A landscape with many peaks, sampled at points; each row gives a point and its height.
A climber steps from a point to the highest of its 2 nearest points, and stops where none of them is higher. Distance is the straight distance between rows; heights are no part of it.
kuga h=5.56: [132 109 115 171 165 148 137 228 136  94  81 191  95  64 158  74 109 143
 131  98]
gafo h=1.13: [128 119 160 155 134  71 141  99  68 129 140 150 137 142  92 189 133 136
 110 121]
sez h=6.29: [136 170  96  69  95 159 128  92 164 149 142  78 125 138 132 113 149 133
 153 135]
Fab h=0.78: [104 108 112 140 111  87 122  92 112 124 141 115 127 142  83 143 130 122
 119 112]
Sabu h=1.08: [135 173 136 113 130 154 131  47  88 161 195  88 157 138 134 174  88 106
 126 127]
bep h=1.46: [171 129 133 189 162  84 133 195 103 100 116 220 136  94 111 124 127 125
 106 126]
Kifa h=2.19: [141 149 133  66 111 166  85 102 155 153 145  92 129 132 112 100 114 105
 125 154]
Zinor h=2.52: [116 118 146  78 116 145  93 109 147 137 128 108 115 147 113 105 129 104
 122 155]
Fid h=7.50: [132 157  82  74  85 141 145 116 168 143 127  83 117 135 133 109 164 150
 161 135]
duz h=2.18: [165 104  88 119 172 154 177 178 117  85 125 142 112 127 220  48 106 174
 142 133]
nima h=5.92: [134 137 206  93 124 168  67 104 119 181 145  90 149 117 104 152  83 100
 100 149]
Vog h=8.62: [ 97 192 155  98 110 187 115  58 121 174 160  66 148 127 127 172 101 107
 134 115]
bibog h=5.77: [ 62  90 200 121 101 142  90  82 106 171 137 106 130 138  67 148 134 111
 139 136]
kas h=7.56: [ 84 105 155 182 108  96 122 127 128 128 100 136 135 124  82 160 158 120
 109  94]
zavir h=2.54: [164 106  95  86 163 179 175 154 124  87 129 133 101 134 217  40 111 166
 141 136]
mobud h=3.01: [177 119  99  73 147 188 153 137 137 104 141 124 111 141 203  48 128 141
 142 149]
Nolar h=6.64: [139 152 183  86 136 173  86  99 142 155 129 101 139 132 142 146 121  93
 110 153]
Serap h=1.11: [152 115  99 184 154 136 121 224 145 115 104 192 113  57 128 110 126 107
 132 110]
Fafuz h=6.26: [155 145 205  87 137 169  81 102 124 167 140 103 145 124 131 156  98  93
  97 155]
komip h=6.91: [132 129  90 156 137 138 142 232 166 115  71 146 114  77 150 104 143 147
 150 107]
Mefiv h=1.02: [118 102 177 130 128  89 121  95  83 130 135 140 124 150  93 165 135 119
 109 137]
Katuv h=5.37: [136 111 193  80 128 150  68 114 121 157 143 124 131 132  94 110  89  94
  98 168]
vegu h=7.52: [145 116 149 152 175  98 140 172 111  76  94 187 118 131 175 101 123 140
 113 135]
Gepi h=6.17: [ 73 124 196  99 102 157  82  85 118 182 143  83 136 129  76 154 114 110
 137 138]
deti h=2.84: [139 161  58 179 132 123 156 173 181 142 126 116 162 112 157 160 129 151
 153 109]
Sos h=2.65: [151 148  59 195 143 112 142 180 165 139 144 141 160  98 138 163 112 135
 147 114]
Seveg h=7.46: [ 87 122 160 125 119 120 117  93 130 137 116 106 126 148 110 169 147 113
 127 128]
Sovip h=5.45: [ 79 160 109 105  97 133 126  74 135 146 146  76 127 142  98 148 127 128
 150 115]
fil h=1.22: [140 113 124 196 132 128 114 204 148 116 103 193 120  63 103 112 144  96
 111 101]
goza h=6.49: [154 132  72 161 147 149 152 239 164 129  94 134 127  75 169 110 133 157
 164 117]
bikiv h=5.40: [159 175 101  75 110 185 128  93 164 151 151  86 139 137 159 111 155 120
 150 135]
Vive h=3.25: [116 126 130  63 110 162 131 150 166 115  95 123  89 136 149  69 150 144
 143 152]
loni h=1.88: [155 117 138  99 148 110 122 105 109 110 140 142 120 157 138 120 121 112
 110 162]
Tomog h=1.34: [164 136 174 124 156  81 146 108  62 121 143 164 138 159 118 177 137 143
 108 160]
raso h=6.14: [134 127  67  89  92 125 153 142 162 128 111  95 109 130 124  98 158 159
 153 127]
kezun h=4.61: [104 110 175 101 118 124  90  75  85 154 166 105 126 136  75 152 102 104
 123 140]
Degef h=7.35: [123 118 101 165 119 133 129 214 169 115  71 156 114  76 117 104 155 134
 133  99]
sisef h=2.21: [147 120  94 174 139  77 135 148 125 113 126 151 142 121 111 146 125 128
 116 113]
Tamu h=4.38: [107 106  96 137  98 112 131 170 167 114  83 130 112 116 100  99 161 145
 130 109]
namek h=7.39: [100 114 124 185 108 103 116 162 152 120  91 145 133 105  86 138 159 117
 113  89]
fifi h=6.56: [153 125 127 164 185 114 144 191 123  79  93 176 119 119 200  93 117 150
 129 133]
buzum h=3.75: [ 87 108 141  95 102 146 143 178 168 103  65 148  84 126 138  58 161 162
 144 126]
Vir h=3.09: [127 157  71 153 117 120 154 161 178 130 105 105 143 119 150 149 153 157
 151 108]
budu h=0.60: [ 86  98 137 168 103  81 125  92  91 128 145 124 134 133  60 149 134 124
 118  98]
pemub h=2.15: [164 131  96 140 151 101 145 121 133 107 141 127 146 154 168 134 135 134
 126 146]
Duve h=1.66: [181 150 130  84 137 156 100  81 123 143 175 104 147 139 141 119 106  93
 112 155]
Pidir h=0.84: [118 125 194 118 135 119 124  72  75 154 148 119 125 141 119 208 117 121
 115 141]
Von h=2.48: [140 141  73 199 141  92 135 161 143 134 136 151 155  98 111 168 115 124
 129 104]
zeda h=4.94: [121 109 181  90 121 133  80  90 105 155 152 114 126 138  89 137 105  98
 112 157]
nur h=0.57: [120 159 131 157 139  94 165  67  68 142 169 122 154 153 134 202  99 142
 123 118]
furib h=1.56: [162 127 158 114 153  90 134 107  84 112 144 156 131 161 135 144 128 122
 108 165]
voga h=3.60: [192 134  93  76 137 192 139 124 149 123 151 111 128 143 191  68 142 124
 143 148]
Fopaz h=5.86: [127 104 137 180 151 134 128 215 135  87  82 201 103  74 137  74 121 129
 111  97]
mab h=3.52: [ 94 117 149  67 103 159 134 163 170 113  78 141  78 134 140  54 153 154
 148 147]
busel h=5.96: [157 139  64 159 142 134 161 206 171 123 107 117 142 104 178 119 140 163
 158 120]
vov h=4.83: [186 182 113  73 113 208 120 100 169 158 154  96 152 131 167  97 153 110
 145 128]
tori h=4.27: [190 162 116  61 119 212 120 123 164 140 141 106 133 127 180  67 144 116
 140 141]
mamin h=1.62: [152 116  73  90 118 124 129 108 139 117 148 106 119 147 132  99 129 129
 132 146]
Radug h=7.86: [ 76 168 165 106 111 167 117  58  99 166 159  69 136 130 110 181  91 112
 134 117]
Zelu h=5.34: [117 125  69 116  96 108 141 132 160 125 114 100 118 133 109 117 149 151
 146 118]
fige h=7.14: [125 169 162  87 121 175 102  85 151 160 137  84 141 136 138 153 132 100
 125 141]
lesi h=6.79: [134 105 149 160 169 105 142 186 110  69  90 211 104 114 155  81 114 141
 108 118]
lelu h=1.23: [143 150 142 109 137 126 122  61  94 148 176 105 145 149 129 169 106 109
 120 145]
Mevoz h=4.75: [ 92 177  81 124  95 127 151  83 150 145 135  80 137 143 127 155 137 146
 151 106]
ruv h=4.07: [109 105 106 120 106 126 142 189 166 104  69 139  97 116 124  79 159 154
 136 116]
Dupo h=4.76: [109 109  90 138 102 100 129 139 152 119 106 119 119 127  94 118 152 137
 130 106]
feped h=0.49: [ 84 125 124 188 111  84 138 101  92 131 138 129 143 121  73 177 118 128
 116  79]
Tatat h=0.91: [119 101 211 118 129 109 114  85  66 151 143 141 120 139  96 191 127 123
 112 147]
ropul h=6.71: [ 87 134 163  98 110 141  98  79 130 156 135  87 129 140 100 159 126 111
 133 138]
Vad h=0.41: [114 155 102 180 138  80 158  94  98 134 155 126 159 142 123 192 100 138
 122 106]
sig h=8.93: [ 49 108 172 163 101 110 128  84  94 148 124 109 130 136  79 183 138 127
 125  92]
zubo h=3.02: [133  96 106 125 132 110 136 155 138  93 102 147 108 136 138  93 138 133
 119 133]
Dobov h=4.08: [177 125 118 135 173 124 152 147 121  85 134 152 131 153 216  89 129 146
 135 155]
dati h=2.22: [139 115 159  83 138 136 101 108 127 125 133 129 118 150 135 112 118 101
 110 166]
zibav h=8.17: [ 53 111 177 137 104 126 122  69  82 158 145  98 126 136  83 185 117 121
 135 107]
butun h=1.70: [184 106  72 148 161 134 172 193 131  99 132 133 135 126 205  73 115 171
 146 137]
fufog h=0.39: [ 96 146 103 191 128  83 153 106 101 138 140 128 151 124  98 189 105 132
 121  88]
Gome h=1.93: [171 160 124  73 119 176  89  92 145 156 165  87 146 126 123 106 108  98
 119 145]
vin h=1.21: [141 139 168 142 143  81 152  87  56 137 152 150 140 150 110 207 127 147
 114 138]
Gar h=5.32: [178 132 121 163 188 123 158 179 117  82 123 165 133 136 229  82 115 162
 144 147]
kig h=1.33: [154 115 141 197 146 107 120 200 120 102 108 216 124  77 103 107 136 106
  97 105]
zufaf h=0.99: [166 116  73 180 162 144 133 238 146 127 121 177 120  61 147 109 112 121
 155 121]
Tugi h=2.44: [152 119  91 128 141 110 141 137 141 101 120 128 126 146 159 114 138 135
 128 142]
foz h=5.28: [151 128  80 166 148 113 143 186 159 109 103 135 139 110 160 127 136 142
 138 123]
risim h=3.03: [189 127 103 139 158 114 152 129 124  96 153 141 146 160 197 109 134 140
 134 155]
gobe h=5.35: [ 74  80 177 130 103 115  98  92 110 145 128 124 127 146  70 132 145 111
 127 129]
zemu h=0.75: [123 145 184 118 134 121 140  56  50 161 170 119 129 136 119 217  95 133
 123 134]
fuvi h=7.84: [108 111 121 182 103 121 120 189 170 120  80 157 123  88  90 114 165 123
 118  90]
Lemu h=6.27: [124  89 148 171 141 108 131 189 128  80  87 202 106 105 126  77 127 130
  98 106]
tapos h=4.15: [118 170  85 137 119 135 153  81 149 139 149  89 152 155 157 161 135 137
 145 115]
Pabun h=4.30: [ 91  74 143 124 101 119 113 133 145 113 100 150 106 145  90  76 155 126
 115 132]
Pidet h=7.74: [107 179 141  99 117 168 124  68 143 158 141  79 139 142 139 166 136 113
 136 127]
keme h=1.92: [170 126  92 174 153  71 141 162 118 106 137 169 149 122 131 137 119 135
 121 130]
Zotak h=3.49: [128 154  77 145 124 119 156 123 165 128 123 101 149 141 157 151 144 145
 146 117]
vak h=1.64: [180 129 112 177 163  78 138 187 107  99 128 198 141 114 135 123 117 138
 119 135]
vam h=7.40: [ 59 133 178 114 107 148 112  61  81 165 162  81 127 127  88 185  92 117
 140 115]
Ziko h=3.84: [ 82  73 150 100 106 144 125 154 154 102  92 168  91 142 111  46 143 138
 123 134]
redi h=4.78: [ 95  83 145 129 107 104 108 114 128 123 116 134 117 150  84 107 149 117
 118 132]
Buga h=1.42: [157 150 149  88 133 146  96  70 103 155 182  96 145 132 113 145  91  95
 113 147]
navom h=0.68: [125 160 156 131 136 119 157  49  53 152 182 114 145 147 133 208  92 134
 125 129]
muf h=1.10: [132 113  89 117 120  96 127  99 122 117 146 112 125 146 107 123 127 123
 128 133]
duv h=3.48: [109  76 124 108 124 127 133 159 140  83  99 165  90 138 127  58 127 136
 114 129]
vute h=2.85: [110 117 130  75 110 144 113 126 158 122 109 115 102 147 124  89 146 124
 132 151]
Sisi h=6.11: [ 89 151 136  85  93 145 104  87 147 155 137  83 121 139  91 132 136 120
 144 135]
zes h=8.21: [ 69 113 163 157 109 106 121 101 124 139 108 114 131 141  92 176 149 125
 123 104]

Two climbers start at each pair of points below. Name the first point that both come to, or write never.
furib, risim: never
Sabu, navom: Zinor
zavir, busel: never
lelu, Mefiv: Zinor

Where does a climber stop that starts at each point below?
zeda: Vog
nur: Fid
buzum: Fid
vin: Fid
duz: Fid
zufaf: fuvi
kuga: vegu
pemub: vegu
